Each row is a point on a tangle of strands that fork and nearly touch. The rows are in no order.
Points whose rows are less than 161 apart are linked; no others are. Some points are linked to none.
Lorus: [ -6   8   4   1   7  45  38 -48  -1   9 -24   9  -6   5  35  57  25 -53
 -12  22 -15  39 -22 -14 -32   0  20 -20 -28 -53  10 -23  52 -30  24  -9
  -1 -15   2 -18  -3   3  60 104 -17 -10 -27 -20  -2  17  28 -64  22 -30
 -24 -24 -11]
baz: [ 22 -50 -53  32  26 -37  -4  27 -58   6  -7 -38  77  23  34  33  22  -5
 -18  28 -55  27 -28  -7  31 -23 -25  -6 -19  -2 -10 -49 -37 -24 -14  45
  11  31 -30  48  67 -15 -42  20   6 -39  21 -24   5   8  18 -30  -7  53
  48 -38  -1]
bimi: [-24  30 -59  18   6  42  -4  13  -1  58 -51 -22 -21  17   6  21 -55  40
 -16  15 -14 -80  31  -6   1 -16 -12 -61 -33 -37  48  46   4   2   9   2
 -20   8  34 -27  33  -7   9  21 -23   0  15  -9  56  46  71 -14  12 -71
  46  -3 -46]
gusat: [-54  19  -2   2   2  20  31  17   7 -24 -25  -8   3 -13  47   9  26 -43
 -40  56  22  35 -47  27 -42   9 -27  28  10 -74 -24 -14   7 -15  19 -46
  27  20  34   1  18 -22  12  48 -33 -20 -62 -32 -16  30  49 -13  35  21
   4  -2 -92]
fiz: [ -3   6  42   6  24  31 -35 -28   5  36  15   1 -54   0 -54 -84  -3  24
 -38 -39   0 -48  27  45 -41  28  38  -7  19   9  -4  15  24  -7  10 -58
 -21  43  16 -19  -2 -19 -16   5  22  13  16 -14   2 -11  30  75 -50 -10
 -29  11 -13]
leb: [ 13  12 -10 -11   0  42   6 -48  25 -12 -49   5 -26  22  69  49  -4 -25
  64 -47 -47 -29  15 -15 -19  38  44 -23 -20  29  54   7  24 -11 -35 -30
 -49 -27  38 -14  -7  25  14  66   1  17  44   7  31  14  30  -4  17 -76
  -4   3  19]
Garig: [ 28  16 -14  20   5  40  19 -45  -7  16   1 -22  41  -7  72  68  32 -21
  22  44 -64  -4  10 -71  -2   5   9 -20 -66  10  17  -1  -8 -48 -19  29
 -35 -61 -18  15  20  -3  27  22 -14 -14 -14  10 -19  13   5 -68  13 -45
   7 -36  38]
Bosi: [  4  -2 -44   6 -17 -13  -4  80  32 -21   9   4 -53  -9 -37 -34 -41  39
  19   4  -3 -94  36  17   3 -28  -9  38  37 -24  47 -13 -14   4 -31  17
  20 -24   2  -4  24 -55 -31 -28  33 -14 -24 -23  50   6   5  43 -29  -7
  23  49   5]
sopo: [ 54  32 -19  37  -7 -47 -16  67   8  -7  19 -20 -12   8 -71 -22 -30   4
  41  12   7 -32  45 -45 -12 -59 -19   7  59 -17 -22 -24  17  34 -14   7
  79  31 -78  17  40   2 -50  -7  41 -25 -38 -35  13   8 -69   0 -31  51
  27  80  13]
Muzi: [-57  32  -4  -2   2  27   7  39  14 -20 -31 -14  31 -10  60   0   2 -23
 -31  64  17  -3 -40  46 -48   0 -37  24   4 -63  -4  12 -16  -5  -6 -75
  11   1  37  10  18 -23 -17  36 -30 -10 -46 -48   4  52  50  -4  18  12
  30  12 -90]
mig: [ -7  11 -19  40   4  56  15  23 -44  -3 -12 -12  39  -9  31  34  10   1
 -14  58 -37 -11  -1 -40   7 -15  -6 -12 -29 -48   7 -11   8 -31  -2  14
  -2 -49 -13  43  35 -49  27  16  -3 -41 -43 -34  12  38   6 -21  26  -6
  28 -15 -51]
Tum: [ 31   0  36 -33 -14  22  37 -79  35  -6   1  41 -12  26  78  60  26 -36
  19 -14 -32  39  -2 -22  16  33  49 -17 -25   5  35 -22  21  21   4  -4
 -24 -13   7 -32 -25  42  44  68  15  47  12  43  -3 -12 -11 -24  26 -59
 -33   2  31]
Vonu: [  29    5  -76   15   -2  -25  -21  -12    1    7   27  -10  -21    1
  -27   19  -40    1   66  -27  -21  -37   49 -105   16    3    1  -10
   -8   67   26  -31  -24    3  -18   46  -21  -10  -84  -13   54  -31
  -20  -22   -1  -13  -19   14    6  -11  -53  -37  -31   19   44   69
   38]
pobu: [ 13 -18 -83  17   4  20   0  28   6   5 -14 -16 -57   8 -17  37 -56  16
  36  -6 -26 -71  66 -75  62  14  12   2  -7   3  50 -22 -18 -14 -32  50
 -34 -24 -17 -31  32 -52  28 -17  -6 -34  -3  22  29  -2  -8  -9  31 -33
  17  41   7]
toziz: [-48  55 -12  -8   1  18 -21  69  69  32   9  -8  40 -18  62 -25 -68  45
 -41  54  15 -47 -25  28 -29 -46 -71  -5  -6 -45  40  35 -66  33 -44 -52
   0  12  23  -9  10 -26  -7  -9 -11  34 -33 -32  32  63  38  -4   7  -3
  54  33 -71]
seno: [ -3  12  21  -4 -35  17 -18 -32 -39  -4   4  45  37  -4 -80 -45  -9  32
 -14 -40  63 -11  21  58 -45  29  41 -10  35   6 -29  13   1 -13  38 -36
  -8  25  27  -6 -11  44  14 -33  -5 -45  78 -13 -49  12  13  51 -54 -19
 -45   1 -55]
dodub: [-21  -6 -21 -15 -45 -27  49 -38 -50  -8  -5  37  17 -10   7  23  43 -12
 -32  28 -27  80 -66  26  21 -16 -47  -1  -2  13 -17  17  30 -19  39  74
  37 -21  12  26 -23  -6  10   0  -2  -3  49   5 -26 -12   7 -70 -16  19
  20 -75  46]
gebek: [ 39  -6 -47  14  19 -30 -38  -5 -11  -6  22 -19  -5  -1 -23  10  -2  -2
  73 -34 -18 -22  31 -86  -8  -7  13  -6 -20  75  14 -20  -8 -11 -14  27
 -26  -7 -74  13  29 -28 -43 -11  13  -6 -36   1   2 -15 -57 -31 -33  26
  45  40  40]
dif: [-36  46 -46  25  -8  41   6   1 -14  50 -68 -17 -21  13   0  35 -52  15
 -25  40   4 -69   6  10  -8  -2 -18 -53 -59 -52  26  41  13   4  21 -13
  -5  -9  11 -12  51  -6   0  25 -21  -3   1 -22  59  48  61 -34   1 -69
  44   6 -64]
zipem: [ 36  10  36 -12 -15   2  36 -78  58  -7  17  38 -12  19  90  56  38 -35
  42 -23 -33  13   4 -40  10  47  59 -13 -30  42  25 -10   0  26   5  10
 -29 -17  -1 -30 -11  49  16  33  16  78 -23  63 -25 -31 -21  -5  26 -63
 -37   0  35]
zoni: [  22   -9  -88   14   -3   -6   -8    1   12   12   13  -25  -61    6
  -34   26  -60    4   61  -14  -14  -51   69 -108   49   17    8    4
    7   31   29  -41  -23    3  -26   50  -16   -5  -70  -37   53  -46
    6  -15  -16  -22  -13   24   13  -19  -37  -26   -7    6   17   73
   29]
Rur: [ 30 -12  53  19   0   3 -21 -78  23  16   8   9 -33 -15 -55 -25  -9  -1
   4 -55  17 -23   3  17 -12  14  68  -5 -18  32   2  18  32  18  42 -59
 -52   7  -8 -34 -22  -4  -9  12 -27 -13  63  11 -36 -29   6  50  -2 -72
 -35  38  24]
Tevim: [ 17  -5  20 -30   6  36  35 -66  13   7 -20  21  -3  17  63  62  18 -51
  -1  -1 -23  44  -8 -17  -9  14  37 -16 -27 -30  28 -26  44   3  10 -16
  -8 -17   7 -34 -25  29  64 101  -5  16  16   0  17   7  15 -50  28 -55
 -30  -8  23]
Dira: [ 21  -2  59  -5 -17 -13  -2 -67  36  -7  34  39   2  -8   5  18  19 -20
  33 -28   6  27 -22 -30   9  20  68  -7 -44  69 -13  39  13  17  55  22
 -43 -18 -12 -19 -20  40   4 -27   3  43 -11  45 -59 -56 -58 -12  24 -37
 -19  14  48]
zoke: [-27  42  31  -8  13  28 -44  40  53  19  16  16 -30   2  -9 -96 -40  14
 -27   3  -6 -68  28  41 -55  -3 -23   9  71  -8  16  24  -3   0 -48 -52
 -16  12  23   2  -9 -26 -27 -37  60  42 -33 -25  29  -5  13  68 -57  33
   6  22 -17]
labud: [-27  36 -18 -10  -1   6 -17  91  84  24  24   1   7 -14  42 -38 -75  50
 -29  27  -3 -79  -8  24 -17 -56 -58   3  28 -34  55  10 -67  22 -65 -10
   4  15  39 -14   2 -34   5 -33  28  36 -31 -27  38  40  34  20  10   8
  39  29 -38]
rese: [ 36   1  18  27  45 -60 -27  89  -5   4  14 -31   3  25 -65 -25   0  -5
  34  -2  16  -8  24 -19 -23 -50 -25   4  44  -9 -53 -20   4  16 -21  -4
  57  55 -56  36  31   9 -54 -18  36 -18 -60 -19  -2  -6 -59  18 -24  82
   4  33  13]
fogum: [ -13   25   39    3   25   37  -52    7   23   32    9    4  -45    1
  -30 -102  -19   17  -39  -16   -5  -58   35   37  -59   24    7   -4
   54   -1   -2   23   18    0  -26  -61  -19   29   20   -9   -4  -19
  -25  -16   46   33  -18  -27   16  -14   24   79  -60   19  -12   16
  -21]
val: [ -5  19  11 -32 -44   2  33 -87 -19  -4   4  60  30  33  16  45  34 -67
 -13  19 -16 111 -12  11 -16  -4 -13 -18  10  14   1   7  44  -3  18  23
  24 -36  12  -7 -46  19  75  38  12  23  46  23 -39 -11 -21 -44 -48  -5
   4 -58  54]
Dazak: [  6 -19 -90  15   8   7  -2  48  18  18 -26 -27 -66  11 -26  21 -61  23
  26   2 -19 -96  63 -37  55   0  13   4   3 -10  58  -3 -18 -24 -32  42
 -21 -10   9 -52  29 -58  21  -5  -8 -30   1   8  33   0  34  14  18 -41
  19  30   0]
Zule: [ 10 -25  12   7  47 -58 -13  88 -15   0  22 -18   2  34 -33 -16  20  16
  16  -6  -1  24  -1   3   9 -23 -31  -2  24   3 -50 -34 -31  14 -31  23
  40  79 -23  52  43   8 -47 -32  42  -9 -49  15   5  -3 -35  27  -7  98
  11  -7  -7]
Tof: [ 28 -11  61  10  -2 -13 -25 -54  25   5  20  -4  17 -19 -17  -3   4 -27
  23 -38  26  11 -16 -42  26  12  52  -7 -13  63 -27  40  31  31  63  -1
 -52 -42 -39 -42 -41  22  -7 -49 -27  20   9  15 -64 -58 -55  -4  51 -48
 -36  34  51]
Felof: [-10   3  37  10  -8 -15 -21  32  16  25  24  35  24 -23 -81 -77  -7  44
 -46  -4  74 -31  17  54 -10   4   0  18  39 -37 -30  14 -23   0  19 -39
 -12  21  15 -32 -28  24 -30 -71 -17 -46  20  10 -22  11  24  67 -26  14
 -69  21 -35]
riv: [  16    2   17   15    8   -7  -11   40  -49    8  -22   25   70   -6
  -76  -41    2   33    7  -10   92   11   17   24  -18   26  -23   24
   66   -2  -51   41   16    3   21   32    1  -14   15    9  -46   33
  -12 -102  -15  -54   10   -2  -45   12  -16   36   13   48  -59   -2
  -51]
dofo: [-25   5  -3   3 -16  15  54 -42  -7   6   9  23  -2  -8  19  42  38 -34
 -34  32 -15  72 -42  -6 -19 -25  -4 -18  -7 -45   1 -31  45 -30  51  32
  17  -1   5 -12   2 -13  61  66 -21 -14 -28 -11 -29   9  28 -70  22  -6
 -14 -43 -12]
nede: [ 26   7  44   4 -26 -27  26 -71  63  -4  36  32   0   0  57  26  36 -30
  42 -30  -6  -1 -12 -37  -2  41  68  -5 -43  75   0  16  -9  37  44  25
 -25 -22  -7 -29   2  51  -9 -10   2  93 -46  53 -53 -55 -41  -1  26 -56
 -31   5  41]
Foren: [-37 -11  -7  -1   2 -45  53  25 -17 -12   4 -22  29 -24  43 -18  45  15
 -48  41 -14  80 -64   8  22 -21 -94  17   6 -26 -37 -31 -18  16  32  60
  63  41  10  42  22 -20 -14 -49 -28 -16  12  -4   2  -7  47 -29  24  63
  19 -46 -22]
mebim: [ 55 -37  31  13  37 -31 -65 -23  -7  10   2 -74  -1 -23 -30 -20   2 -21
   8 -49  28 -15  13 -68  60  -8  16 -22  14  43 -11  16  28  23  25 -25
 -22 -38 -68 -36 -79  -9 -31 -23 -44  15  16  10 -15 -49 -50   7  50 -20
 -30  41  68]
nevu: [  0   5  -3 -26  19  60   7 -47 -11   5 -49 -25 -21  11  51  18 -12   4
  19 -45 -33 -13  14  22 -42  15  37 -25 -29  26  45   9  29  -9 -16 -42
 -18 -14  40 -20  -4  30  32  92  -2  44  52 -36  57  31  56 -17   5 -54
   4 -30  19]
bis: [ 46 -51  29  19  36 -23 -44  14 -30   7   3 -27  -7 -13 -84 -32   3  19
 -16 -22  57 -17  27  -3  38 -24  18   7  20 -13 -31  19  38   6  52 -10
 -13 -11 -40 -27 -49  -8 -31 -39 -23 -34   5   2 -14 -27 -33  35  30   2
 -52  36  26]
banur: [ 17 -40  32  12  41 -35 -30  65 -21  16   5 -12   6  -4 -90 -39  -1  29
 -15  -4  75 -11  22  13  16 -21 -14  27  36 -38 -58   2  14  18  25   2
  18  17 -28  -4 -27  13 -32 -61 -16 -33 -20   6  -6 -17 -32  35  22  50
 -63  30   4]
seg: [ -8 -29  16  -8  41 -56   4  67 -25  13  26  -1  -2  23 -36 -19  24  36
 -11  -4   8  41 -13  17  32  -4 -41  -4   8   2 -50 -17 -28  20   1  43
  35  79  -9  51  28  14 -39 -57  24  -6 -34  36  14 -12 -21  20   9  93
   6 -21  -8]
nar: [-57  30  -5   9  -7   1  63   4  19 -30   4   6 -14 -33  34  -1  39 -35
 -52  50  23  82 -54   6 -37  -2 -52  23  16 -57 -37 -22   4 -10  45  13
  47  33  26   4  19 -28  39   9 -37 -22 -62  -9 -35  16  46 -24  39  36
   5 -18 -83]
Nabef: [  8   2  13 -34 -36 -30  16 -65  -2 -12  13  55  44  13  20  39  39 -38
  26   9  -8  67 -42  14   7  30  34  -2 -43  64 -24  84 -10 -11  19  47
  17 -34  20  -1 -41  60  16   3   6  45  37  53 -59 -34 -46 -25 -44  -9
  20 -54  83]
gevo: [-15  23  -6  -2  -6  -3 -13  70  52  -5  21  17 -40  -6 -25 -71 -38  31
  -3   6  -9 -89  24  37 -28 -28 -21  23  50 -15  45  11 -12  -3 -36 -18
   3 -16  15   0   7 -48 -36 -38  47  11 -31 -25  42   7  19  63 -51   9
  21  29   3]
Nago: [-13   9   4 -30 -46  23  -9 -60 -66 -24 -11  42  21   8 -60 -10 -13  12
 -22 -50  47  16  19  72 -38  61  37  -6  14  11 -24  -8 -12 -18   4 -37
  22  16  44  16 -10  66  58   8   2  -6  88  -4 -27   4   0  45 -72 -11
 -22 -24 -55]
zazab: [ 39 -12  62  26 -17 -11 -21 -73  43   8   4  -6   4 -17 -25   0  -9 -25
  19 -47  30 -18  -9 -15  17  14  59  -5   3  48 -12  23  30  49  51 -56
 -57 -36 -34 -48 -44  14  -7 -14 -42   3  58  19 -61 -45 -20  34  43 -90
 -44  43  43]
kis: [ 28  -2 -56  13 -22 -20  -4  77  27 -19  11 -11 -60 -10 -57 -21 -47  31
  38   6  14 -79  44 -17  17 -26  -2  48  43 -34  23 -36  -9  24 -25  26
  53  -7 -37   1  35 -44 -36 -15  25 -26 -25 -27  48  -2 -26  26 -30   7
  20  69  14]
puz: [ -43   -9   31  -29   22  -23   -6   88   38  -39   11  -26    0   -8
   29  -24  -13    1    5   17   24   33  -24   42   40   -7  -63   56
   20  -42  -34  -10  -78   23 -110  -33   17   57   23   38  -35   -9
  -11  -53   11  -33  -15   34   15    5  -29   36   30   88  -27   11
  -24]
mabo: [ -45    9   24  -28    2  -24  -23  100   62  -41   20  -15    4  -19
   24  -46  -42    4   11   21   11  -24  -25   60    6  -42  -47   63
   20  -28   -1   -3  -84   -6 -117  -52    2   20   33   26  -29  -23
  -21  -40   32  -14  -11    0   15   20  -19   45   -1   67   -3   18
   -7]
rokat: [ -42   22    8  -25   -4   -7  -21  102   70  -29   26   -2   17  -17
   42  -44  -54   21   -7   25   -1  -43  -22   51   -3  -55  -52   39
   24  -26   26    3  -79    1 -101  -48    1    6   42   14  -19  -30
  -11  -34   34    7  -11  -20   23   36   -1   35    5   42   29   25
  -23]
kat: [ -5 -21  41  13  18 -35 -26  58  19   8  16   0  -8 -20 -77 -60   3  27
 -24   2  64 -42  13  49   0 -14  -7  48  25 -47 -37   6 -19   2 -13 -43
   4  19   8 -13 -31   4 -46 -55  -3 -36 -26  16  -1 -13   5  72 -17  39
 -64  19  -7]
mebo: [-40   0 -24  37 -25 -17  59 -29   0  -2   8  17  -1 -28  11  35  40 -12
 -34  34  -3  72 -67  -6 -27 -31 -32  -2 -25 -35 -12 -24  20 -50  59  62
  33   7   6   0  32 -24  49  51 -33 -20 -32  -6 -47   1  47 -70   6  14
  -6 -55 -14]
Bakim: [-13   6 -73  10   8  22  -9  27  24  43 -39 -17 -48  20  -4  12 -61  32
  17  -5 -30 -89  52 -21  25  -8   9 -50  -7  -9  72  34  -2 -22  -8  29
 -54   6  34 -47  25 -26  20   6 -12 -11  22   9  40  25  71   3  19 -70
  31  11 -15]
vit: [ 24 -55 -45   7  15 -28   3 -11 -43  16  -1 -34  53   0  45  46  43  -1
 -14  34 -55  27 -46 -18  35  -3  -9   2 -48   5  -3 -34 -22 -42  -1  57
 -10  11 -25  33  37 -12 -22  38  -6 -30  18 -10  -4 -11  12 -70  -3  17
  26 -55  33]
Fuzov: [ 28 -26 -27  14  12  15   7 -31 -31  16   9 -35  46  -9  57  57  45  -2
   4  38 -63  13 -21 -44  14  -3   3  -7 -59   9  13 -20 -13 -53  -8  44
 -26 -27 -21  27  25 -15   6  35 -10 -20  -4  -5 -16   3   9 -70   4  -9
  14 -54  37]
maba: [-20 -21   8 -13  -9  21   1  39 -18 -27  -3  -4  -7   7  29   4  39   1
 -46  13 -15  -9 -12  44  19  -4  -9  16  27 -48   5 -21  -5  -8 -25 -38
  -5  18  59  16 -26 -28 -18  11  26 -16 -31   3  20  19  19  37  37  25
  -2 -17 -47]
fud: [-13 -26   3 -17  12 -39  16  23 -58   6  21  26  -4   7 -41  -9  26  41
 -24   0  -5  49 -33  20  49   4 -26 -11  -7  16 -39   5 -10   0  35  65
  19  47   2  54  11  13 -31 -51  17  -1  -4  38  11 -14 -20  -6   7  64
  20 -41   6]
gakuf: [ 58 -39  22  31  26 -20 -57 -23  -4  -1  -4 -57 -20 -31 -58 -27   7 -10
   8 -39  29 -29  23 -29  34 -20  31   1  10  18  -1  25  37  10  21 -42
 -24 -32 -41 -29 -72 -27 -39  -8 -43 -18  14   9 -15 -42 -22  45  29 -36
 -30  35  53]
tet: [-18 -28 -13  -7  26 -60  31  48 -23   0   1 -32  42   8  39  -9  38  14
 -30  31 -26  70 -51  15  39 -18 -80   6   8 -19 -33 -43 -39  24   3  51
  58  69  -1  50  38  -9 -40 -37 -12 -18  15   0  11  -3  37  -8  14  77
  28 -47 -17]
Kima: [-11 -21  33 -59 -37  14  20 -72 -26 -27 -19  47  -2  24   9  25 -24 -28
 -18 -15  10  65  16  36   2  39  32  14 -23  10  26 -31  36  25   6 -38
  12 -35  26 -24 -22  53 104  79  -1  38  95  -5  25  -7 -12 -23 -19 -52
 -10 -14  34]
nek: [  9 -40   3 -14   8   1   5   7 -44  -6  25   0 -18   5  -4  11  52  26
 -19   1 -28  38 -18   0  51  -2   8  -8  -8  -1 -10 -22   4 -14   9  46
  -8  31  -2  35  -7 -19 -15 -11  34  -7 -36  28   9 -12 -18  -4  21  42
   1 -41  -3]
ket: [-58  36   0 -11   0  19 -11  66  40  -9  -9 -12  53 -17  69 -16 -22   6
 -34  62  14 -13 -37  47 -36 -24 -56  25   1 -51  13  25 -49  10 -36 -81
   1   0  37   8   6 -27 -22  12 -28   2 -35 -44  16  59  39   0  12  13
  45  24 -77]
Vez: [ -4  20 -10 -10 -43 -17  43 -72 -45   1 -18  35  17  11  -9  31  49 -52
 -30  14 -15  92 -49  39 -12  -2 -41 -11   8  22 -26  32  36 -25   9  54
  50 -34  14  19 -60   3  39   8  13  11  50  15 -46  -8  -4 -33 -50  29
  12 -90  50]
togeg: [-17  13 -10 -17  22  68   4 -37 -30  12 -53 -37  -8   1  35   8 -16   5
  -6 -23  -7  -4   6  35 -62  -3  24 -20 -33   3  29  11  34  -6   2 -44
   7 -21  28 -22  10  31  29 100 -16  52  28 -66  58  44  66 -34  -3 -35
   8 -42  -3]
saf: [ 25 -40  11   0  13   8 -14  -8 -26 -14  15   2 -39   2 -20  13  46  17
  13 -24 -16  10  -2 -12  35   8  38   3 -20  17   2 -10  16 -21   7  29
 -32  17  -6  23 -16 -26 -21  -3  40 -11 -50  30   3 -29 -38   5  16  21
  -8  -7   4]
Nuvu: [-37  -2  33 -29  24 -20  19  70  17 -26  15 -26   7  -4  36 -20  13   9
 -20  24  15  68 -27  20  50   4 -87  34  26 -40 -44 -18 -62  41 -68   4
  34  65  11  44 -22  -3  -7 -74  -2 -22 -16  41  16   2 -16  19  43  90
 -19  -8 -34]
rak: [ -9  25  24   5 -30   1 -19  13 -10  13  14  50  51 -22 -76 -68  -9  41
 -29 -17  78 -15  19  57 -35  20   4   5  53 -18 -31  17 -18  -6  25 -34
 -11  21  28 -18 -24  40 -19 -69 -13 -53  49  -6 -43  21  23  57 -42  -1
 -58   9 -64]
nizip: [ 14 -36 -33  22  30 -45   2  63 -35  -4   7 -37  69  31  34   8  25   9
 -10  24 -45  40 -21   5  29 -37 -42  -8  10  -8 -18 -53 -50   0 -30  37
  34  55 -23  54  69  -5 -48  -9  19 -26   4 -16   9  20  16   7  -9  78
  45 -34 -15]
lopem: [ 20  30 -11   1  -8  43  22 -48  35 -14 -40  10  -3  24  98  70   5 -49
  72 -21 -47 -29  30 -56  -6  47  41 -29 -21  23  41   6  12  -8 -41 -13
 -52 -51  20 -15  -4  41  21  43  -6  21  15  25  12   9  12 -14  32 -87
 -12   3  19]
rul: [ -7   2  25 -45 -42  23  28 -81 -25 -21  -4  63  10  34  10  41   4 -60
 -24   7  -3  97   2  10  -5  11  12  -9  12  -8  10 -23  54  15  17  -5
  15 -29  20 -10 -39  32  92  59   7  19  58  11  -8  -5 -30 -36 -18 -24
  -6 -25  27]
Geviv: [  7   2   4   1  14 -10   5 -13 -72  15  -7  32  38   0 -72  -8  18  18
   6 -19  27  44 -25  15  -5  30  -2 -13 -15  57 -57  72  14 -41  42  70
  12   0  20  49 -31  43   2 -59  -2 -15  23  22 -36 -12 -31   2  -5  57
  11 -54  18]
Zol: [  7  13   1  40 -19 -12 -23 -38  53 -18 -16 -18 -14 -21  18   2  20 -50
  96 -42   0 -34  20 -80  -7  39  49  12   8  73  28  21  26  39 -13 -29
 -52 -60 -26 -23 -17 -17 -56  -3 -56  23 -42  26 -20 -61 -26  18   7 -76
 -20  34  34]
nupu: [ 18 -20  39  15   4   5 -20 -48   6   9   4  16 -50  -5 -64 -34   6  11
 -11 -48  10 -31  12  40 -10  13  62   1 -13  12   9  15  31  -7  33 -48
 -43  25  13 -22 -20 -15 -22  14   3 -19  29  14 -13 -23  12  57 -19 -37
 -36  28   4]
leg: [-45  52 -33  12  -3  56   7 -17 -29  22 -68 -18 -19   8  16  19 -44   7
  -6  31  23 -40 -11  36 -65  -1 -16 -35 -47 -38   9  28  27 -10  31 -31
   7 -27   0   2  60  21   0  50 -20  36   0 -59  52  65  58 -50 -23 -47
  38  -5 -56]
fak: [-23 -16  28 -62 -38  19   8 -67 -51 -28 -10  32 -11  13 -20  -2 -38   4
 -42 -26  11  45  23  67   0  42  31   8 -21  29  20 -27  17   7   1 -42
  21 -31  32 -17 -11  53 105  56  -2  46 101 -18  20  -2   3  -7 -41 -44
  -5 -34  15]
vad: [-47   9  -1   2 -11 -11  59  12  -5 -20  13  -8  12 -35  39 -11  52  -5
 -58  50  -5  82 -56   0   1 -24 -71  16  17 -41 -36 -28  -2   3  41  38
  52  27  19  24   4 -30  17 -30 -28 -22 -25  -6 -21   3  46 -29  39  52
   3 -42 -46]
nida: [-31  -4  23 -56 -38  31   0 -58 -61 -17   7  35 -15  10 -40 -18 -32  25
 -54 -42  12  23  25  77 -13  50  37  -6  -7  26   2 -20   0  -4   7 -42
  21   1  38  -7   6  55  80  26   8  42  96 -20   2   4   7  17 -50 -25
 -11 -26 -21]
kuzed: [ 27 -16  48   1  20 -37 -40 -31  23  23  27 -49  22 -16  -4 -22   7 -32
  11 -45  21  -1 -12 -70  39  14  25 -24  -9  78 -29  21  14  28  59  -1
 -35 -44 -56 -46 -49  20 -30 -53 -43  42   7   2 -39 -53 -56 -21  52 -33
 -27  34  78]
Mediz: [ 31  33  -9   7  -5  40  29 -54  30  -2 -11  -1  19  11 108  74  28 -45
  54  13 -58 -18  34 -79  -2  35  25 -30 -34  23  28   2  -2 -21 -37  11
 -41 -66   1  -7   4  34  26  17  -7  24 -15  31 -14   9  -2 -33  29 -73
 -12 -19  33]
kulal: [ 10   5  40 -28 -32 -18  11 -69  15 -17  33  62  35   9  19  30  29 -24
  33  -3  -6  55 -29  -3   7  22  56  -8 -45  72 -16  67  -5   1  43  37
 -11 -29  13  -6 -28  65  20 -12  11  57  18  57 -64 -41 -54 -15 -17 -23
   8 -27  65]
lunip: [ 25 -24 -30  19  11   2 -17  69 -28 -34  18  -6 -11  17 -12  -1   2  28
  31  -8 -18 -24  27 -32  14 -23  -7  16  26  -1  -1 -48 -15  -3 -34  29
  10   4 -34  45  37 -34 -25 -20  62 -19 -43 -15  30  13 -51  19  -8  52
  32  19  -9]
nur: [ 36 -35  -7   9  32 -11 -35   1 -21 -10  16 -19 -27  -6 -27   4  30   6
  45 -38  -9  -2  11 -46  12   0  35   1 -28  46  -2 -11   9 -21  -1  26
 -32   8 -44  23  -1 -32 -40  -7  30  -9 -56  12   2 -33 -52  -7  -5  28
  13  11  25]
pir: [-35  35 -20  -7  13  70   2 -18 -35  16 -53 -31  -4  -1  31   3 -25  15
 -13   8  14 -21  -4  41 -78  -8  -4 -24 -26 -19  15  21  27  -8  20 -48
  10 -22  20  -6  32  26   1  75 -21  51  -1 -73  49  65  64 -38 -13 -24
  28 -29 -39]
rofo: [ 45  12 -46  24 -22 -32  -8  70  19 -16  13 -22 -44  -7 -69 -18 -45  17
  45   6  16 -56  49 -41   8 -39  -8  32  54 -33  -4 -38   4  40 -18  17
  76  16 -64  13  43 -17 -45  -6  30 -32 -29 -30  36  -2 -55  11 -28  30
  22  82  12]

Follow the links from the first point to the second, and from the first to the third. Name the last point that the two ways share.
fiz, kulal, gakuf: Tof
Lorus, Nabef, mebim: Dira
kis, Nabef, gakuf: Tof
Nabef, kat, Lorus: Dira

A fork is a point with three links. Follow the links from the first point to the second and name the forks in between, in order.
gakuf, kulal: Tof Dira
bis, Rur: Tof
Tevim, Nabef: Dira
zipem, fiz: Dira Tof

A fork is a point with three links, a tip a point with one. Leave the first point through the second and follow the links. Name the first fork or tip that comes.
banur, kat: dodub
rese, sopo: Tof
ket, toziz: Nuvu
Lorus, Tevim: Dira
Dira, nede: mebo
